Each row is a point on a tangle of strands that fork, close into loops and nearly touch. The rows are in no order.
In the rows, zero is written as 128.
Points whose rows are less than 120 apart are linked; no others are. Some points are linked to none.
<244>: [132 114 111  87 139 168 143 138 110  84  90 133 121 133  66 117 184 111
 173 118 154  84 148 191 114  98 148  84 154 127 133 117  56 120  62 131]
<818>: [124 105 157 127 169  96 111 156 162 102 143 122 194 119 119 139  75 131
  81 109  92 170 148  34 167 192  78 161 109 175 164 121 200 138 181 151]
<70>: [152 158  98  94 185 131 128 119 120 203 131 137 171 131 109 147 139  89
 129 167 156 107 184 161 145 125 110 131 157 119 137 165 106 102  43  99]
<265>: [112  65 150 166 137  86 100 152 118  85 143 105 132 105 156 119  94 155
  89 114  72 173 123  42 170 160 115 147 156 150 114 108 173 143 199 164]
<918>: [136  87 116 148 182 115  93 111 152  71 123 138 138 111  98 124  53 164
 126 104  73 135  99  54 159 122  76 140 124 177 190 118 189 127 166 128]
<765>: [110 142 105 147 120 114 132 147  66 114 132  82 143 142 156 103 168 103
 120 106 138  94 165 142 139 157 175 135 157  98  92 114  81 138 139 128]
<811>: [ 66 113 111 143 126 138 137 135  88  94 122  72 147 135 173 114 107 135
 104 133 134 128 152  80 138 167 166 140 118  94  87 104 115 123 147 155]
<655>: [120 127 125 106 183 142 104 156 129  92 136 127 132 144  92 128 210  89
 180 133 166 110 129 196 139 132 163  94 174 158 129 164  17 183  79  66]
<491>: [128 104 178 133 100  79 135 165 139 123 150 100 167 144 156 143 105 139
  77 130 135 184 157  57 161 202  95 144 117 143  91 113 198 136 173 181]
<364>: [132 130 142 117 130  87 127 131 162  75 149 128 134 143  98 151  86 158
 109 133  81 166 103  69 156 159  73 149 110 160 135 108 226 146 188 191]
<283>: [ 99 125 146 117 149 206 121 151 139 117 119 167 114 121  86 154 219 118
 140 107 150 114  73 218  88 108 150  99 139 165 144 157  64 186 104  66]
<327>: [121 117 126 104 173 158 127 154 116  80 117 129 122 139  66 142 206  97
 186 126 154  99 133 203 133 123 156  84 184 155 138 136  44 165  69 106]
<751>: [146 175 140 121 121 119 158 108 165 176 127 147 158 147 140 140  92 134
 120 145 169 159 148 136 108 125  96 161 121 116 114 166 175 104  64 111]
<689>: [131 141 133 140 114 149 127 117 102 118 122 150  77 120  95 137 195 118
 159 114 109  89 108 201  95 102 149 101 168 133 137 115 110 162 130 131]
<332>: [164 130 165 158  59  79 129 142 138 144 157 138  80 120 140 152 155 153
 121 116  82 149 101 131 127 133  98 128 134 131  96 106 186 150 195 185]
<912>: [138 114 107  79 114 173 142 131 128 107  76 143 121 129  88 101 157 121
 158 124 159  93 139 174  97  81 142  93 118 111 132 129  51  97  66 117]
<408>: [ 74  78 137 147 174 139 123 146 122  64 124 100 174 125 146 133  50 162
  82 128 136 161 142  20 137 172 113 152 121 155 128 122 183 131 142 133]
<47>: [130 140 130 126 120 120 130  99 176 125 138 151 104 129 112 152  71 150
 143 132 113 150  92 102 126 117  94 141  81 142 157 126 189 113 152 145]
<826>: [122  99 142 156  87 125 110  90 125 109 114 133  60  84 143 101 127 158
 143 128  44 141  67 148 113  89 162 124 141 100 117 120 129 148 190 153]
<834>: [139 133 129 157 105  87 125 136 109 150 144 108 125 129 181  88 118 107
 133 111 134 128 143 115 140 136 161 137 130 113 114 122 103 121 164 111]
<858>: [ 53  96 127 144 153 144 130 141 107  80 125  80 164 131 166 126  70 155
  84 141 146 152 146  40 136 174 141 148 107 125 106 115 148 123 144 144]
<529>: [ 94 116 113 142  89 123 155 141  95  68 110  85 116 147 173 106 124 141
 112 133 116 128 127 111 122 129 165 136 157  85  54 104 126 139 152 160]
<291>: [105 147 131 136 126 136 127 166 140 115 129 134 145 152 141 117 193 124
 142  89 188 120 108 198  84 114 137 145 143 149  92 184  70 176  88  54]
<330>: [136 117 126 127 152 112 112 108 183  90 133 149 117 128  97 144  46 165
 134 118 100 155  84  69 138 121  69 146  87 165 176 138 200 121 156 129]
<754>: [180 123 110  75 151 180  97 126 114 157 107 179  93 104  86 118 189  98
 142 151 140  87 117 178 104  75 149  65 130 130 180 143  47 139  81  87]
<454>: [127 146 144 149  90 101 158 137 137 134 129 123 129 145 166 126 101 132
 132 122 165 154 135 117 112 131 128 148 121 123  91 125 164 121 122 132]
<678>: [145 105 156 154  81  78 117 134 143 107 152 134  76 116 138 143 121 175
 119 127  52 171  77 100 144 125  92 137 140 128  97 111 193 153 202 189]
<92>: [129 148 128 122 116 167 144 122 135 146 105 161 109 128 112 147 156 122
 142 112 160 108 107 189  74  90 133 123 121 133 134 145 113 127  88 100]
<161>: [121 157 144 137 131  98 138 142 119 176 156  98 200 146 174 123 105 115
  91 133 172 162 187  92 153 183 115 167 110 104 107 144 151 105 108 122]
<284>: [121 104  99  92 124 165 156 118 126 109  79 116 130 134 112 100 117 126
 150 143 147 102 153 132 127  95 150 105 109 105 128 106  77  77  83 143]
<190>: [130 109 147 165  88 108 111 101 129 115 139 140  55  91 136 131 127 174
 137 130  36 155  57 134 127 101 124 129 131 111 118 115 168 152 202 173]
<152>: [119 115 138 155  69 101 154 154 110  90 127 110  95 143 176 123 131 153
 115 131 106 142 110 114 114 115 139 132 164 100  49 105 155 148 160 167]
<402>: [131 111 103 138 161 117 109 118 135 172 132 110 150 121 174  95  70 102
 120 153 122 122 156  69 170 127 150 127 112 117 154 132  83  99 149  92]
<720>: [121 149  78 102 161 138 124 147  79 117 117  94 185 153 131 113 170  97
 136 116 185  91 171 162 142 143 152 141 136 101 112 154  42 128  62  81]
<920>: [150 173 126 112 134 140 140 112 157 201 128 169 139 132 122 156 128 121
 121 140 162 137 134 173  89 101  91 149 130 126 128 183 147 113  55  90]
<372>: [144 153 118 112 154 146 130 123 124 160 124 156 123 134  99 145 171 102
 160 131 162 102 136 189 102 103 127 114 153 147 145 148  98 127  71  94]
<136>: [124 143  88  96 159 140 129 144 121 127 103 123 170 161 126 116 161 113
 145 127 195 115 149 183 117 110 123 141 141 117  99 189  55 130  26  66]
<783>: [114 159 135 108 160 126 142 109 151 158 143 112 176 132 113 155  99 108
 111 155 119 137 175  91 157 176 111 147 108 133 148 107 174  99 130 162]
<25>: [148 165 132 135 133 109 135 116 113 163 150 128 124 126 114 142 158  94
 144 131 126 103 160 153 133 141 138 121 157 139 140 100 140 121 132 141]
<359>: [129 124 114 112 113 149 102 132 113  74  99 136 113 131 107  89 197 109
 154 102 133  86 127 205  98 114 171  97 172 124 117 135  35 167 120  87]
<273>: [131 161 146 106 119  94 149 124 160 108 152 118 141 151  97 160 111 137
 111 144  94 147 130  97 152 172  87 145 107 138 128  97 222 134 176 204]
<376>: [145 105 128 104 100 181 113  83 114 118  93 158  71  93  85  95 163 143
 156 130  86  92  87 186 101  72 162  78 108  96 171 108  82 127 131 145]
<43>: [137 149 152 160 104 117 135 146 109 136 145 145  90 127 121 142 204 120
 142 105 123 100 116 192  95 115 133 114 175 150 110 123 130 170 142 130]
<673>: [117 118 142 163 107  96 130 146  88 133 152  89 124 126 165 123 143 122
 100 130  98 131 159  98 157 167 152 132 157 113  89  98 137 127 185 174]
<316>: [152 175 122 117 121 169 130 112 146 206 142 183 119 111 105 183 145 130
 112 121 145 127  96 182  84 105 100 134  92 129 164 166 157 121 104  96]
<46>: [151 128  80  88 169 142 125 118 121 201 106 129 155 123 127 121 110  97
 125 182 146  95 180 125 153 103 131 105 125 105 144 145  77  87  71 105]
<274>: [146 123 127 117 118 159 118  96 101 112 102 147  78 110  90 105 182 115
 164 129 102  82 114 192 106  90 167  83 151 112 155 108  80 141 121 132]
<337>: [116 103 151 143  85  96 157 158 121  82 138 108 114 148 166 139 101 166
  99 147 125 170 114  71 132 140 118 138 150 122  59 104 193 143 166 179]
<627>: [135 176 140 119 151 113 137 123 125 180 158 112 171 128 114 156 139  90
 116 142 128 118 190 124 151 184 126 140 138 130 140 103 158 109 124 154]
<425>: [140 175 135 134 136  96 141 141 114 181 154 113 200 159 160 121 136 116
 108 126 183 147 181 141 137 159 105 172 141 108  97 167 141 113  63 102]
<52>: [106 126 138 143 143  99 123 151 130 160 156  94 196 138 184 117  67 121
  91 135 155 174 174  53 170 181 109 169  93 117 125 148 143 106 135 107]
<510>: [143 158 112 107 176 136 135 125 109 162 130 131 154 136 100 151 163  90
 150 143 163  98 170 170 133 129 130 122 162 138 141 138 101 110  57 110]
<22>: [123 158 114 131 126 123 141 146 121 127 119 122 159 160 152 112 156 119
 141 105 195 117 137 176  98 118 132 152 141 123  94 170  92 137  65  73]
<411>: [102  94 110 113 134 157 156 105 146  97  92 110 125 135 123 110  71 142
 138 153 140 127 128  88 136 103 137 124  99 123 132 109 122  77 104 146]
<536>: [141 122 148 133 100  79 116 133 160  76 156 141  89 134 107 153  99 182
 118 125  65 171  69  90 141 139  67 138 112 145 115 115 222 157 199 195]
<479>: [147 124 104 109 136 133 102 120  84  92 111 114 123 123 113  78 190  88
 148 121 128  77 158 178 132 130 192  90 172 110 135 119  27 149 119  95]
<586>: [124 104 132 133  94 158 114  69 119 112 104 146  58  87 110 104 135 157
 156 133  58 113  67 168 108  76 161 102 112  97 156 111 114 133 162 159]
<503>: [120 141 139 142  83 187 154 123 136 142 114 167  95 110 125 158 136 146
 119  96 143 123  68 175  63  98 140 134  90 122 129 139 148 131 124 110]
<682>: [128 108 124 143 160  99 112 136 158 161 144 115 160 124 170 111  52 114
 117 138 123 158 151  48 171 143 113 147 110 141 152 140 132 102 158  93]
<205>: [118 137 137 159 102  97 143 163  75 132 152  85 133 142 161 130 175 116
 102 117 130 113 168 129 138 164 146 133 166 110  74 104 130 141 152 162]
<334>: [128 158 127 114 137 120 148  97 169 147 131 131 142 140 116 148  81 124
 136 155 128 141 142 101 142 132 102 142 101 136 146 122 180  96 120 146]
<649>: [140 135 127 139 116 130 111  85 149 151 137 156  78 106 119 136 106 144
 153 132  91 131  82 133 118 103 128 119  93 129 169 111 150 118 171 139]
<865>: [138 133 107 107 108 203 124  92 126 161 120 175  84 104  83 155 135 149
 127 128 123 107  67 175  95  76 121  96  53 104 191 131 120 103 121 126]
<395>: [110  82 133 161 107 104 124 131 134  82 117 110  93 116 176  92  75 153
 134 118  97 160  95  80 135 120 149 142 137 126 105 118 141 132 173 136]
<310>: [154  99 168 159  96  63 112 157 163 150 154 129 120 119 174 113  75 134
 125 103 130 184 123  67 157 153 104 146 109 149 127 134 163 124 177 118]
<829>: [135 181 146 129 133 116 160 128 133 153 140 132 180 159 131 139 146 132
 126 128 189 144 160 164 107 142 102 159 156 129  92 158 165 121  42 114]
<61>: [ 90 133 148 138 137 166 125 171 149 115 135 151 133 134 118 136 215 125
 137  94 169 124  84 211  86 118 146 125 145 166 104 176  61 197 108  52]
<474>: [124 108 127 159  91 102 125 132 126 114 118 110 100 122 185  80 101 130
 143 109 116 139 112 114 123 119 166 136 129 106 102 122 107 130 169 115]
<764>: [108 136 149 116 167 117 124 127 161 134 145 111 185 126 120 149  81 121
  92 141 105 158 161  54 163 190  98 155 101 156 150 111 186 115 162 160]
<452>: [133 110 166 145  73  74 151 169 122 119 151 100 143 152 174 139 114 150
  90 133 152 171 144  82 144 170 106 136 132 125  59 112 194 143 157 177]
<544>: [ 96 120 161 147 125 104 117 156 110 145 162  88 158 122 157 142 123 123
  77 131 112 150 174  64 158 206 126 144 119 126 105 102 157 124 185 177]
<786>: [140 127  96 114 162 131 123 109 128 186 120 119 148 124 150 110  96  95
 128 165 135 107 167 102 157 118 147 114 119 114 149 124  83  89 117 105]
<436>: [160 147 113 108 125 171 110  92 124 182 122 178  86 104  99 144 150 123
 143 139 119  97  93 172  99  83 136  93  96 120 190 127 109 118 120 113]
<289>: [111  71 132 153 144 119 123 125 149  58 110 123 106 117 141 107  46 170
 134 117 107 162  87  54 131 114 119 145 129 155 134 125 172 126 149 121]
<135>: [122 144  98 142 117 107 127 139  83 135 133  85 156 148 178  90 132  99
 125 108 159 107 160 122 147 148 166 147 121  93 108 129  79 122 133 101]
<517>: [155 134  91  81 157 151 138 100 147 192 111 146 131 125  94 140 105 115
 140 182 138 104 158 131 146  86 102 103 107 115 162 140 112  78  68 131]
<112>: [145 150 131 140 113 115 130 100 138 156 137 143  96 121 127 131 125 118
 153 131 109 119 122 136 122 115 135 121 126 133 148 104 145 117 156 143]
<3>: [161 149 164 158  77  86 135 149 120 157 157 137  97 131 130 150 192 128
 127 106 113 116 132 163 114 135 109 122 161 144  99 113 164 156 160 160]
<511>: [107  76 117 134 149 142 134 107 159  84  99 117 117 127 128 108  51 155
 140 140 116 141 105  65 141 101 123 130 108 147 149 119 140  94 127 130]
<424>: [124  83 129 150 186 116  93 134 137  67 127 128 170 105 105 133  64 155
  93  92  70 138 125  38 165 157  78 147 139 178 181 112 197 141 178 140]
<885>: [135 132  78  94 145 143 108 140  90  93 105 104 158 144 117  89 179  93
 144 114 166  79 164 171 136 133 170 112 147 107 125 135  16 135  89  80]
<672>: [123 141 124 124  94 193 145 102 151 153 124 168  91 110 105 170 101 158
 118 118 136 135  59 151  84  95 118 133  52 111 160 144 162 105 122 118]
<77>: [157 138 102  96 144 152 124  84 136 171 122 154 100 120  89 138 123 120
 158 163 119  95 127 142 135  87 120  90 100 119 187 111 111  93 107 139]
<367>: [142 121 130  93 153 210  98 134 119 136 112 183  98 103  75 142 215 107
 134 124 140 101  80 205  92  95 152  78 129 150 178 150  47 166  97  72]

A fork is a point with three links, a tip a point with one. Leave the first point through the second and follow the links. Name the first fork or tip that comes.
<920> / <751> => <46>
<544> / <491> => <408>
<205> / <765> => <655>
<190> / <826> => <678>
<720> / <136> => <754>
<52> / <161> => <316>

A tip is a point with one link. Name the tips that can be reached along the links from each point below, in the order of the rows.
<52> => <316>
<678> => <273>
<491> => <655>, <408>
<720> => <754>, <359>

Name the points in between on the shortest way along the links from the first point to the second, in order.
<395> / <811> => <474>, <834>, <135>, <765>, <205>, <673>, <544>, <491>, <452>, <337>, <152>, <529>
<425> / <517> => <161>, <52>, <682>, <402>, <786>, <46>
<720> / <367> => <136>, <22>, <291>, <61>, <283>
<765> / <327> => <135>, <834>, <474>, <395>, <289>, <511>, <411>, <284>, <912>, <244>
<503> / <920> => <92>, <372>, <510>, <70>, <46>, <786>, <402>, <682>, <52>, <161>, <425>, <829>, <751>
